Points, in no order, along strands that fork, close into loops and pass close to each other.
Two points are linked if the straight distance between their rows is under 106. Some points are linked to none.
Q676: [ 10 -24 -20 -29  31 -18  17  40 -22  16  15   3  -9 -26  36  -6   0 -34
 -11 -18 -13  21 -12  10  -3 -21   4  26  25 -27 -18 -63 -15  29 -22  23
 -25  -7 -15 -20 -26 -12  22 -16   3  -4  22   9  10   1]
Q491: [  0 -36  40  -6  -9  20  30  18 -16 -29 -31  -6   7   0 -17 -39 -39 -27
  11  33  25 -55 -34  79   6  22  -5  10  20  31   6 -16  -3  -6  -7 -12
  48  28  42  -2   7   8 -14 -10  10  -1  17  -5 -10 -11]
Q208: [ -2 -36 -14  11  29   9  15 -22 -22 -17  31  28 -22  -6   8   7 -38   0
  15 -10   8  -2 -37 -27 -12 -23   0  -9   5  15  24  10  24 -26 -16  39
 -26  -2  17 -11 -19  -5   6 -17  -9  35  -9  -3  -6  10]
Q699: [  8  -1   4  12  29   7 -13 -20  22  46  -9   8 -22 -24   9  40   7  16
 -13   7 -25  33  25 -58 -33  29 -18 -32 -34  -8  -2   9  -1  -7  -7  30
 -47 -34 -16  -5  14  33  21  53 -14   5 -11  -6 -20  26]
Q148: [ 21 -48  18 -11  19 -17 -12  -2 -28  14  10 -16 -42 -26  23   9 -34 -51
 -10 -31 -21   0  -5   3  16  55   3  14   3  -5  -1 -16 -12   3 -10  32
 -14  18  34 -26  45  11   9 -18  10  12 -14   8 -47  25]
Q728: [  1 -30  -2  -6  17   3 -11  12 -12   0 -11   8  -1  10   4 -14 -36  -8
  10  21  -3 -45  -9  -3  15  11  24  15  20   3  23  22  -5   2  13   2
  -3  -3 -16   9  21  -8 -19   3  20  17   4 -18 -11 -11]
Q649: [ -7  21  -5  -7 -10  10  -9  -1  12  -5   6   2  17  25 -10  31  32  20
  15  -4  -7  15  40  -3   4  -5   0  -8 -21 -15 -17  11  10   2  14  -7
 -19  -4 -13  12   5 -11   8  20   1  -3 -22 -11   3  19]
Q674: [ 23   3   6  -6  -2   1 -12  17   9  24   2   4  14  -8   4  -2  -4   2
   8  15 -11 -22  -2   8   6 -10  24  -3  18   7  -5  -2  -6  12  -8   3
  19   5 -40   1  -6  -9 -31  -8  22  -3  44   9  17 -19]
Q544: [  3   8 -18  22  -7 -15  36   7 -26 -12  23  10 -13 -18  17 -16  17  23
  -8 -13   2  30   9 -13 -20 -24 -21   3   5  10   5 -11  -6  -2   4   6
 -24   2  -7  -9 -27  -5  44 -22 -11  31  -9  18   8   9]
Q224: [ 11   7  12  -5  19   9 -23   0  29  37 -10  27 -10 -16   8  11   8  16
  11  14 -30  -5 -12 -22   8 -15  28  -6   9   1 -15  -4 -18   5 -18   4
   6 -21 -54  13 -29 -15 -24  14   1  -8  45  12  22 -40]
Q387: [-14 -35 -21  -1  51 -15  26  -2 -24  -1  28  30 -45 -40  39  14 -15  -9
   0 -12  -3  34 -24 -26  -7 -29 -11  11  13   3   8 -29  -3 -19 -40  34
 -39 -22   4 -16 -29  -3  33   1 -10  23   2  19  10   2]
Q816: [ 21   0  16  17  -2  24  -9 -55  25  23  22   5 -16 -21 -11  48 -25   7
  -8   6   3  22 -21 -59 -36 -17   4 -44 -25   2  11  31  38 -36 -17  45
 -29   5  16 -19 -13  33   4   7  -6   9  11   5  15  44]
Q49: [ -2  31  34  -7 -14   8 -26 -48  40  19   3   4  -4  -9  -1  59   4  10
   8  -3   2  17  -3  -9  24  -7  -4 -45 -22  13 -25   3  18 -35 -29  33
  14  13  31  -7 -19  18 -25  17  11 -23  28  21  15  12]
Q778: [  0   1 -22 -26  -3   2  13  56   3  12  -8 -20  43  14  -3 -11  32  -6
  -6  -3  -5   1   7  42 -10 -15   8  22  21 -25 -34 -46  -6  50   8 -27
   8   4 -46   2 -22  -6   7  -7   7 -30  27   5  20 -29]
Q175: [-16   1  -1 -25   0   9   1  29  -5 -22 -13 -13  40  34  -7 -10   5 -26
   7   2  10 -22   6  53  24  -3  10  12  14 -15 -20 -15   6  25   7 -15
  13   7   8  13  11 -11 -15 -10  10 -28  -8 -10   4   0]
Q650: [-16   1  38   7 -10  18  10 -12   0 -33 -23  11  13  -7 -15 -26 -36   1
  15  38  37 -43 -22  61  19  14   2 -15  12  40   6  15  -4 -19  -6 -11
  60  31  31  13   2   5 -35 -14   5  -8  19   2   6 -18]
Q98: [  8  16   9   1 -20  -4  -6   2  -1 -30  -3 -55  18  43 -20  13  10 -27
  16 -21  23 -18  20  64  24  22   5   3 -13  -1  -9  -5 -21  26  17 -11
  17  23  39  -2  36  21  -9  -8  15 -10 -38 -15 -27  46]
Q164: [ -6  26 -12 -11 -33 -24  20  26   5 -14 -11 -37  43  31 -13 -15  42   1
   2 -11  10  12  30  48   1  10  -8  22   0   2 -14 -14  -7  27  28 -51
  18   9 -15  13  14  10  -3   2  -4 -21 -16   1   1  -8]
Q946: [ 29  -5 -19  -3 -13 -16  16  46 -21   9  18 -28  14  13   3 -27  23  -9
  -1 -14  -6   0  11  19 -20 -11   5  18  25 -18   6 -28  -6  45  19 -14
  -2   7 -31 -15  -5   5  22 -32   7  23   4   8   0   4]
Q802: [-21  22  15  -7  -3  37 -30 -43  35 -13  10  26  21  25 -19  35  17  22
   9  12   3 -12   1  -6   6 -37  17 -53 -24  -7 -14  31  44 -18   1  10
  11  -6   3  21 -16 -13 -25  -1  14 -12  17 -12  34   5]
Q516: [ 35  30  20  34 -41  14 -18 -38  28   8  26 -20 -12 -10 -17  22 -18  16
  -2  13   8  -6   8 -38 -16   3 -11 -30 -20  17  16  35  22 -27  22  14
  19  19  28 -30  11  32 -14  -6   8   7   0  -1   6  35]
Q436: [-17  42  19  13 -36   3 -13 -24  33  -8 -24   9   7  -4  -9  -8  28  33
  -2  13   9  23   8 -25   6  23 -26  -4 -24  15   0  33 -10 -21  15 -41
  39  -5  15  18  -7 -22 -18  27 -28 -24 -18   8   4 -20]
Q611: [ 25 -38 -14 -28  14  -3  12  46 -30  11  24 -10  -8  -3   8 -23  -1 -44
  -5 -16  -2  -1 -30  33 -11 -27  17  20  39 -35  -5 -62   1  39 -20  31
  -8   4  -8 -25 -17  -8   2 -40  11   2  29  14 -10   8]
Q90: [-26 -27  11 -21  -6  14  20  31 -20 -31 -37   1  21  17 -12 -44 -14 -27
  -1  36  18 -45 -23  65   8  10  -6  29  25   6   2 -21   2   3  -3 -31
  39  17  14   6   8 -10 -14   0  -1 -20  10  -5  -2 -29]
Q961: [  0  13  25  23  -7  49 -25 -54  51  33 -24  26 -11 -12 -20  18  -7  38
 -11  19 -10  22 -31 -72 -25 -32  -6 -32 -34   1  12  36  27 -44 -22  11
  -2 -28  14   9 -34  12   9  22 -22 -11  -1  -6  14   2]
Q907: [-12 -18 -20  22  16  24   1 -38  -2 -23  32  26  -7  10  -8  -1 -39  23
   7  11  21 -28 -38 -34 -22 -39   4 -19   5  21  26  36  36 -25  -1  28
  -4 -12  -3   8  -9  -4  -5 -15  -4  31   0 -17   6   0]
Q20: [-31 -27 -26 -14  40 -17  14   5 -35  -8   1  23 -28  -8  25  -7 -18 -20
   0 -16  -1  13 -10 -18  11 -15  -4  22   4 -14   9 -25  -6 -13 -17  19
 -45 -17  13  -6 -11  -5  28   3  -5  15 -25 -15 -11  -1]
Q768: [ 25 -21  35   0  11   0 -18 -14 -18  -3  15 -30 -36  -6   1  35 -35 -53
   0 -36 -11 -17   5  21  19  40  10 -21 -13  -1  -6 -10 -10 -11 -17  36
   1  24  57 -17  38  28 -12 -25  23   2  -1   5 -39  40]
Q250: [  5  -5  -1 -24 -19 -16  -2  20 -16 -16 -25 -51  15  29 -12 -16   3 -39
  -7 -27  10  -8  19  46  24  32  -4  33   1 -11 -16 -21 -19  31  16 -15
  13  16  34  -1  37  15   3  -6   4 -15 -30 -14 -35  20]
Q136: [-20  -1 -17 -11  21   9  26  21 -16   0  11  19  13  -9  17 -11   7  -4
  -3   5  -1   1 -16  16   0 -31   4  12  19   4 -17 -26   2   2 -21   7
  -1  19  -3  -4 -29 -25  11 -13   0  -9  16   6  18 -17]
Q786: [-14 -12 -17  -4  30  16  22  15 -18  11  36  41 -18 -17  16  -6   4   6
 -12  25   4  -1 -42  20 -20 -47   8   3  27  17 -13 -27   0   9 -40  24
  -1  19 -18 -11 -39 -25  12 -28   1   3  50  18  26 -32]
Q514: [ 40  -4  -4   8  -9 -17 -12   8  -8  31  26 -34 -21   1  12  29   8  -3
   2 -21 -22   7  38 -17 -12  28   0  -5  -9 -19   5   3 -12  28  18  13
 -27   5 -19 -24  38  15   5   0  17  15  -3   4 -15  38]
Q40: [-13   4 -19 -13   8   1   5  20  -7 -10  12   2  12  12  12  10  15  -5
  15 -17  -8  12  17   9  19 -20   2   9  -4 -18 -19 -17   5   7  -9   6
 -27   2  -7   2 -10 -22  19   5   1  -8  -8  -5   8  12]
Q998: [-16 -32 -24 -10  21 -11   9  32 -22  -6 -25   6   4   8   2 -48 -25 -17
  -2  15   0 -45 -21  15   3  14  16  41  22  -7  25   3 -14  16  11 -15
  -7 -20 -39  23  17 -17   1  10   2   9   1 -20 -13 -40]
Q344: [-24  14  -6  -5  -4 -14  -5  -2  -8 -10 -21  -1   0  16  -1   2   5   2
  -6  -5   1   4  40  -2  22  40 -12  13 -23   4  -4  31 -10  -7  20 -19
 -10   7  12  10  37   2   6  24  -3 -12 -43 -16 -24  12]
Q131: [-23  -5  27  -3   3  -5  18 -24   2 -12 -31  21  -9 -42  21 -16 -30   2
  -1  42   7 -10 -36  10  20  28 -12   9  11  49   5  10 -16 -46 -23  -7
  49  38  45  -4 -14 -10 -26  13 -20 -11  14  14 -12 -26]
Q287: [-12  11   8 -17   1  20 -28   7  12 -36   0 -12  28  53 -33   6 -14 -24
  25  -3  16 -50   8  62  36  -9  35 -26  -6 -19 -11   8  15  11   1   5
  18   8  22  13  31   6 -33 -19  41 -19  -4 -31  16  27]
Q588: [ 19   5   7   9   0  16 -37 -12  10 -26  16 -15   7  36 -37  18 -30 -12
  25  -2  18 -64  11  23  24  -8  41 -41  -3  -7  10  23  19   2  20  10
   5   8  11   5  36  14 -27 -26  51   3   4 -36  20  35]
Q954: [-21  15  16  14   3  24 -12 -35  33   6 -22  44  -9 -16   5  -2  13  40
 -14  19 -13  15 -17 -41   1 -12 -14 -13 -10  11 -10  23  -2 -36 -14 -12
  27 -10   3  10 -35 -27  -6  13 -30 -16   8  11  19 -36]
Q337: [ -5  12 -44  31  -3 -29  22  25 -21 -10  -6  11   8  -5  -6 -44   7  27
  -5   1   6 -11   2 -11 -22 -10  -8  25  16   8  25   4 -17  15  34 -28
 -11 -35 -53  24   1   0  31   0  -8  35 -17   0   0 -41]
Q66: [ 32   4  12  24   1  15 -15 -33  26  53   4 -13 -27 -26  -2  51  -2   9
 -15  -2 -19  35   6 -67 -38  12 -12 -39 -29  -9   7  21  18 -15  -7  32
 -35  -9   1 -19   1  39  10  28  -2   8   4   7  -8  43]
Q842: [ -3 -23  -8 -40  -4 -16  30  60  -4  21 -27 -35  30  -5   4 -24  15 -23
 -24   3  -8   1  -5  55  -6  13 -15  38  33 -18 -31 -60 -12  43   7 -42
   9   5 -28  -9 -15   5  -2   4  -6 -30  35   5   3 -36]
Q511: [  0  15  32  14 -14  42 -40 -60  58  32 -22  16  -3   5 -30  32 -20  19
  -3  21  -2   8 -18 -66 -18 -17   4 -39 -36  -9  15  47  47 -38 -13  17
  11 -13  17   4  -7  25 -13  24  10 -24   9 -22  12  12]
Q979: [-37  25  11   5  23  11  -1   0  22   0 -19  48 -15 -21   9   4  63  33
 -13   3 -18  37   9  -5  10 -16 -16   3 -10   8 -27 -20 -19 -20 -27 -32
   6 -24 -14  32 -47 -33  17  11 -37 -31   7  19  39 -51]
Q990: [  3 -10 -10   8  -4   1  -5   1 -17 -17   9   6   4  16  -7 -18 -18   3
   6   1   8 -32   3  -6   7   7   4   6   6   9  29  22   7  -7  20  -5
   3   7   7   5  17  -8   4 -13   6  18 -22 -19 -15  10]
Q738: [  8  -8 -21  28  -1  -5  31 -16 -25  -2  34   4 -26 -14  13  10   9  20
  -6 -30   2  40   0 -37 -32 -20 -19 -16  -4   8  15   4   7  -6  -6  19
 -44 -11   5 -27 -15   9  35  -9 -14  41 -25  11   2  28]
Q769: [ 23   7  17  -5   6   8 -32 -23  21  31  10  -4 -14 -20   6  41 -21  -2
   8   4  -8  -1  -4 -34   4   3  28 -30  -3   3  -1  17  12 -25 -12  32
 -11   4 -10 -17   1  13 -29   3  23   2  39   3  10   4]
Q854: [ 12 -42   2  -6  38  -3 -17 -15  -6  23  16   1 -32  -9  11  24 -44 -16
  10  -7 -11  -6 -17 -30  -1   9  21 -11   6  -9  20  15   3  -3 -12  46
 -34 -21  -5  -1  23  13 -12  10  17  28   4 -14 -15  15]
Q93: [ 29 -44 -19  -4  21 -10  10  23 -32   0  43   2 -26   1   1 -13 -17 -26
   6 -16  15  -7 -39  14 -14 -33  18   8  37 -14  21 -30   5  34 -14  36
 -23  -3  -7 -14   1  -7  -1 -42  13  32  13   9  -6   5]
Q668: [ 11 -15  17  -4   0   2 -21   8  11   5 -19  -2  14  -4  -3 -18 -33 -11
  16  29   1 -52  -4  12  20  25  29   3  18  11  13  19  -8  -4  10  -3
  27   7 -20  15  22   6 -35  -5  31  -5  35  -6   4 -26]
Q76: [ 32   9 -15  10 -15 -14  10  28   2  22   5 -16  14  -6   7 -15  22  13
  -2  -6 -12   4  21  -1 -15   4   4  16  12   2   8 -11 -24  29  22 -24
   0  -5 -52  -1   2   0   9   2  -7   9   9  12   4 -18]
Q878: [-10   3  -8 -39   7  22 -17  24 -11 -34  -6 -21  34  54 -28  -8   1 -44
  12  -2   5 -41  -2  59  26 -25  33   1  11 -40 -27 -32  17  30   0   5
   5   5  31   3  19  -8 -16 -28  27 -27 -10 -25  -2  28]
Q299: [ 31   2   2   0  -7   1 -32  12  12   6   8 -29  18  28 -15  11 -12 -11
  22   3   2 -43  20   9  12   7  32 -14   3 -10  11  19   3  25  27   0
   2   2 -17   3  40  12 -29  -7  44   0   6 -23   4  17]
Q812: [-31  26 -12 -19  -7 -17  -5  25 -13 -32 -22 -15  25  40 -18  -9  29  -2
   1 -12  -3  15  47  16  15  21  -6  24 -21 -27 -14  14  -4  19  19 -39
 -20 -15 -11  17  36  -5  17  14  -7 -15 -46 -29 -14  11]
Q765: [ -6 -24 -21 -28  28 -30  12  32 -50 -10 -21  -8  -8  -5  10 -49 -11 -43
 -28 -24  -7   4  -8  15   2  12  -6  50  18 -30   2 -42 -23  20   3   2
 -25  -6   6  -1  -3  -3  37 -13  -5   1 -16 -18 -34  -3]
Q681: [-12  24 -22  25  -4  11  -1  -7   8 -14  -3  29   5   6  -9 -11  22  44
  -2  14  -5   0   9 -21 -17 -25   2  -6 -12  -3   2  22   3  -6  21 -28
  -1 -31 -37  25 -22 -18  16   8 -14  13 -14   3  17 -38]
Q985: [-26 -11  -4 -40 -11  -6  12  32  -5 -23 -31 -33  40  26  -7 -23  14 -37
  -4   3  17   3  -5  76  17   9 -11  28  15 -18 -29 -49  -7  30  -2 -29
  19   6  19   5  -2  -4 -21   5  -5 -47  -7  -5 -11  -7]
Q46: [  6  13  11   7   2   7 -23 -14  21  23 -18  20  -7 -14   5   7   9  27
   3   4 -23   9   8 -38   7   6  -1  -4  -8   4   0   9 -17 -11  -3  -9
   7 -11 -24  11 -14 -16 -13  25 -14  -1  12   6  13 -22]
Q937: [ 24  -1  19   9 -17 -20  20 -13  -6  20  17 -10 -29 -46  30  12  -5   5
 -14 -11 -17  34   2 -27  -2  24 -16  -4   2  24  -1  -1 -12 -12   2  20
   3  29  27 -30 -10   2   8  -2 -19  11   8  40  -8  19]
Q326: [ -4 -22 -12 -32  10 -20  -7  19 -36  -4 -23 -21  -6  16   0 -26  -5 -44
 -14 -29 -14  -1  17   9  20  36   1  45   2 -21  -5 -24 -23  22   1  -1
 -16   2  19  -5  35   6  21  -7  -2  -8 -29 -18 -39  14]
Q497: [ -3   3   2   6 -10  -1  -5 -15 -10  -7   0  -3  -1   5   4   7 -19   7
  -4  -1   0  -8  20 -21   6  24  -9 -13 -12  15  13  35   7 -22  14   1
  -6   5  24  -7  20   5  -3  17  -2   9 -25 -20 -20  26]
Q87: [ 15   8   9   2   4   1 -25 -14  28  43 -16   5 -20 -28  13  18   3  21
  -8   9 -30  24  19 -58  -6  26 -13 -19 -25  -1  -5  12 -19 -12  -2   3
 -10 -21 -19  -5   8   8   6  45 -20  -1  -4   4  -7  -2]
Q126: [ -8  17   0   7 -24   5  11  26   9 -17 -20  -9  45  27 -15 -29  26  13
   3  22  15 -16  11  41   1  16  -6  14  12   5  -2  11  -4  20  16 -58
  44  12 -27  20  14  -9 -17   2 -11 -14   6   7  10 -28]
Q863: [ 11 -16   5   3  -4 -28  30   0 -31   2  20  -7 -33 -23  34   4   0 -15
 -13 -35 -10  37  11 -17   2  24 -20   8   3  -3   5 -19  -8  -6  -5  19
 -18  22  32 -33   5   2  31 -13 -15  12 -21  18 -29  29]
Q29: [ 24  -9  12   7 -14 -25  17   4  -8  18  -4 -16 -19 -36  26 -10 -14 -12
  -5   4 -14   1   2 -12   5  42  -4  11   3  31  10   6 -20  -3  11   4
  20  20  11 -19  14   8  -3  -5  -1   9   9  21 -19  12]
Q944: [  1 -41  -8  -9  18 -26  25   7 -42  -1  10  13 -39 -25  29 -15 -22 -23
  -5 -25  -3  13 -13 -15   8  21  -5  25  14  -1  21 -14  -5 -18  -9  25
 -28   8  20 -17   4  -5  26 -13  -9  23 -20  -3 -30   9]
Q712: [ 16 -37 -25 -10  35  -9  -3  14 -19  16  24  -4 -28  -4   3   2 -34 -24
  18 -15  -1 -13 -24 -12  -2 -16  14  15  19 -23  19  -5  -6  29 -13  37
 -39 -31 -21  -1  16   4 -10  -1  18  36   5  -7  -8   0]
Q862: [ -1  25  22  29 -21  30 -14 -41  43  21 -27  29 -17 -22 -10   0  12  47
 -16  14 -14  26 -16 -73 -11 -12 -28 -11 -32  13   0  29  14 -40  -3 -23
  20 -32  16   4 -37  -9  15  15 -35 -11 -10   7  16 -16]
Q56: [  8  13 -23  16  -4 -30   3  31  -6   7 -16  -1   8  -6   1 -35  20  17
 -11  -6 -17   2  24 -20  -5  22  -2  29   3  -3  12  -2 -37  17  26 -43
 -18 -34 -62  28   9   7  23  19 -10  10 -15  -4   2 -38]
Q274: [ -7  34  -6   0 -31 -37  30  26 -11 -15  -2 -26  33  15   8  -7  44  -1
  -8 -19  12  42  24  42  -1   4 -23  28  -2   1 -25 -38 -10  13   9 -34
   5  21   6  -6 -12   3  22  -5 -18 -17 -15  20  -3   0]
Q833: [ -1 -15 -24  10  38   1  28  -3 -10  11  34  32 -25 -37  23  12   4  12
  -5   3  -3  27 -31 -20 -14 -55  -7   1  21  11  -6 -22 -11  -4 -39  31
 -19 -11 -20 -12 -47 -10  23 -10 -11  22  26  29  34 -17]
Q805: [-50  16  15   7   2  11  -4 -28  24 -18 -40  38  -6 -10  -2 -12  18  33
  -7  31   4  26  -6 -23  11  12 -30  -3 -21  14   4  25  -8 -48  -2 -39
  30 -16  20  28 -24 -38  -9  27 -55 -25 -12  15  18 -33]
Q597: [-19   3 -18  23   0  27  -2 -29  11 -19  11  31   7  10  -8 -12 -13  35
   0  25  10 -19 -10 -33 -10 -28   4 -14  -7   6  15  40  16 -14   8  -3
   3 -18 -16  17 -15 -14  -1   8  -8  14 -12 -10   8 -18]
Q518: [  3  16   2   2  -8  20 -18 -26  15   2  20  -1  11  13  -6  32  16  22
   8  -4  -5   6  19 -17  -5 -30   8 -34 -27  -1 -11  25  27 -13   1  15
 -14   4   1  -5 -11  -6  -8   4   9  13  -1  -6  12  25]
Q365: [-28  45  25   4 -21  -3  -4 -35  37  -8  -6   9   8  -4   8  21  60  30
   4  10  10  54  -4  25  10 -15 -27 -15 -20  35 -26   1 -13  -3 -24 -22
  39  12  14  15 -40 -27 -11  11 -34 -30   0  27   9 -29]
Q168: [ 28   6 -13   3  -3  -4 -27   9   2  19  12 -26   4  25  -9  19   9   2
   8  -5 -15 -12  41 -14  -1  22  14  -8 -18 -19   8  21  -7  25  33   2
 -27  -3 -20  -5  44  11  -5  10  26   8 -13 -28 -15  33]
Q267: [-15  39  28  -7 -16  13  -9 -41  40   4  11   8  10  -6   4  46  42  27
   5  -4   0  36   2  12  11 -23 -16 -32 -15  14 -32  -4   9 -15 -33  13
  18  18  23   7 -38 -13 -14  11 -16 -18  16  28  17  -6]
Q27: [-32 -16  -3 -45 -10 -27  27  43  -5  -7 -45 -35  38   3   0 -27  19 -29
 -18   6  16  21 -10  71   3  21 -28  46  24 -11 -34 -61 -20  37   2 -51
  12   6  -8   2 -12   8  -9  18 -27 -53  15   3 -11 -32]
Q488: [  8 -40 -18  15  33  -7   9 -31 -19   9  21   9 -36 -12  -2  20 -46   5
  13 -20  10   1 -30 -43 -30 -14   5  -6  11   3  34  25  20 -15  -6  42
 -35 -35   9  -1  16  19  -5  11  -5  44  -8  -6 -13  21]
Q269: [-18  31 -23 -19 -19  -3  10  47  11 -11  -2 -23  53  32 -15  -8  49   5
  -1  -7   4  19  24  52 -10 -17   3  17   2 -19 -34 -35  11  39  18 -43
  17   1 -34  16 -10  -9   4  -5  -2 -28   2   1  18 -17]
Q190: [ 30   1 -19  23  -7  -7   6   0  -4  17  25 -15 -20  -9   6  23  16  16
  -1 -19  -5  28  30 -38 -29  -6  -9 -10 -12  -3  10  10  -3  14  13  12
 -41 -24 -19 -19   9  17  19   8   5  32 -16   3  -1  30]
Q493: [ -3  24   4   3 -14  -8 -23  -9   4 -14 -11 -34  11  33 -16  20   6  -7
   9  -5   5 -13  38  29  17  40  -5  -7 -25   8  -3  29 -10  14  27 -20
   6   9  31   7  56  18  -7  19  11  -9 -40 -24 -26  42]
Q423: [-28   5   2   6  -8  13  -4   8   0 -29 -20  24  29  17 -13 -33   8  18
   3  31  16 -32  -3  21   8  15   2   9   3  10  12  28   1 -11  12 -39
  34   1 -10  25  11 -22 -24  11  -9 -15  -2  -4  11 -29]
Q614: [ 20  18  10  35 -29   7 -14 -34  24  14   0 -11 -16  -9  -8   5 -20  25
 -11  19  -7  -1  16 -61 -17  25 -15  -9 -25   9  26  46  11 -20  32  -4
   8   4  16 -20  23  22  -4  25  -5   8 -21 -17 -18  26]
Q741: [-11  13  24  10 -21  13  -6 -18  19 -19 -16  17  15   2 -16 -18  -9  19
   1  37  14 -32 -10  10  10   6   4 -13   1  23   9  33   0 -14   1 -16
  54  19  13  14  -4 -13 -37   0   2 -13  21   2  11 -24]
Q394: [ 47 -31  -2   3   4   3   6  25 -17   3  34 -11 -12   2  -8 -17 -21 -25
  11  -5   9 -26 -26  22 -11 -11  28  -3  34   2  18 -15  12  24   6  26
   7  14 -14 -16  13   3 -10 -53  30  30  31   7  -1  14]
Q261: [ 28  -2  35   3 -15 -10   6 -11 -11 -12  26 -43 -21  -4  16  29 -17 -50
  11 -44   2   0  -3  45  21  25   7 -17 -14   2 -15 -34 -16   7 -29  39
   2  36  64 -25  14  31 -15 -22  21  -1  -5  29 -32  48]
Q77: [-43  24   0  -6   3 -26  14  19  -9 -30 -27  16  12  -5   8 -13  38  17
  -9 -10  -4  44  36   4  16   8 -21  23 -19  -9 -22  -5 -14 -21   1 -41
  -7 -11  -9  30  -8  -9  31  22 -27 -23 -34   5  10 -23]
Q589: [-18 -20 -29  -9  23 -18  25  37 -29 -15 -18  18  -6  -7  11 -45 -11 -18
  -9   4  -4 -11 -18   7  -1  -7   0  43  21 -22  13 -29 -19  13   4  -8
 -21 -16 -27   8  -7  -8  29  -2   0   8  -7  -4  -6 -32]
Q248: [-25   0  21 -16  24  32 -33 -38  30   9  -5  31  13  13 -11  46 -14   0
  19  14   5 -15  -8 -12  18 -28  39 -50 -11 -15 -13  18  42 -42 -34  28
  -3  -3   1  12 -16  -6 -33   6  21 -21  29  -5  32  -9]
Q820: [ 10  44  17  32 -51   6 -10 -39  40   3 -17  -7  -6 -15 -20  -3   0  32
 -14  19   7   7   9 -53  -7  24 -27  -3 -32  19  11  49  -4 -21  26 -27
  34   2  25  -3   4   5  -8  26 -22  -4 -30  -2 -12  -2]
Q657: [-56  33   4   1   5   3  16 -10   6 -22 -14  42   8 -12  13   1  51  30
 -14  13   6  41   2  26  10 -15 -31   4 -11  14 -27 -17  -5 -20 -25 -28
  27  10  10  21 -38 -40  14   5 -30 -30  -2  19  25 -42]
Q109: [ 13  -3 -48  19  -3 -28  27  34 -32 -10  18  -1  -4  11 -10 -43   2  -2
  -1 -17  18 -15 -20   7 -40 -29 -11  24  30 -12  30 -16  -4  41  33  -4
 -22 -38 -37  11   7  -1  30 -19  10  43 -13   4   0 -19]
Q329: [ 12  14  19  14 -20  26 -18 -49  23  10  26   3  -2  -6 -13  26 -10  18
  -1   7   3   2  -7 -44 -14 -31  -2 -39 -21  14   6  37  43 -27  -9  34
   9   9  22 -14 -25  15  -9  -8   4  10  22   4  20  22]
Q627: [  3 -10  15 -17  21  18 -33 -36  18  15  11  12  -5  -4  -6  51 -46 -13
  18   0   4 -23 -11 -16  12  -6  43 -51  -3   2  -1  21  36 -40 -34  49
 -13  -3   4  -7  -2  27 -29  -7  41 -11  46 -11  23  10]
Q678: [-11  17  -5   7  -7 -32  43  27 -29  -5   5   5   9 -12  19 -28  28  11
 -13 -16   0  29  20   3  -7  -4 -28  22   7   4 -10 -26 -13  -1   6 -26
  -2  12  -8  -1 -25  -5  49 -12 -17   0 -10  13   4 -15]
Q844: [ 50 -17 -12  12 -15  -8   0  32 -20   6  27 -36   3  23 -13 -22   1 -17
  10 -17   7 -31   3  23 -22  -2  23   9  28  -2  33 -14  -6  38  38   5
   1  17 -14 -15  27  10   1 -43  32  37   5   0  -5  23]

How many points has the smallest loop of links through each point below? Write 0 if it is on no loop.
Q168 => 18
Q728 => 11
Q699 => 12

A fork is a point with three links, a tip a point with one. Leave the first point through the second and follow the links. Name the first fork or tip that comes.
Q29; Q937 => Q518
Q678; Q544 => Q164
Q40; Q136 => Q29
Q344; Q493 => Q728

Name the points in between on the shortest way along the links from the first point to the second, in order.
Q40; Q805 => Q649, Q518, Q329, Q516, Q614, Q820, Q436
Q699; Q833 => Q66, Q816, Q329, Q518, Q649, Q40, Q136, Q786
Q287; Q491 => Q878, Q175, Q985, Q27, Q842, Q778, Q269, Q164, Q126, Q423, Q741, Q650
Q650; Q190 => Q741, Q423, Q126, Q164, Q274, Q678, Q544, Q738
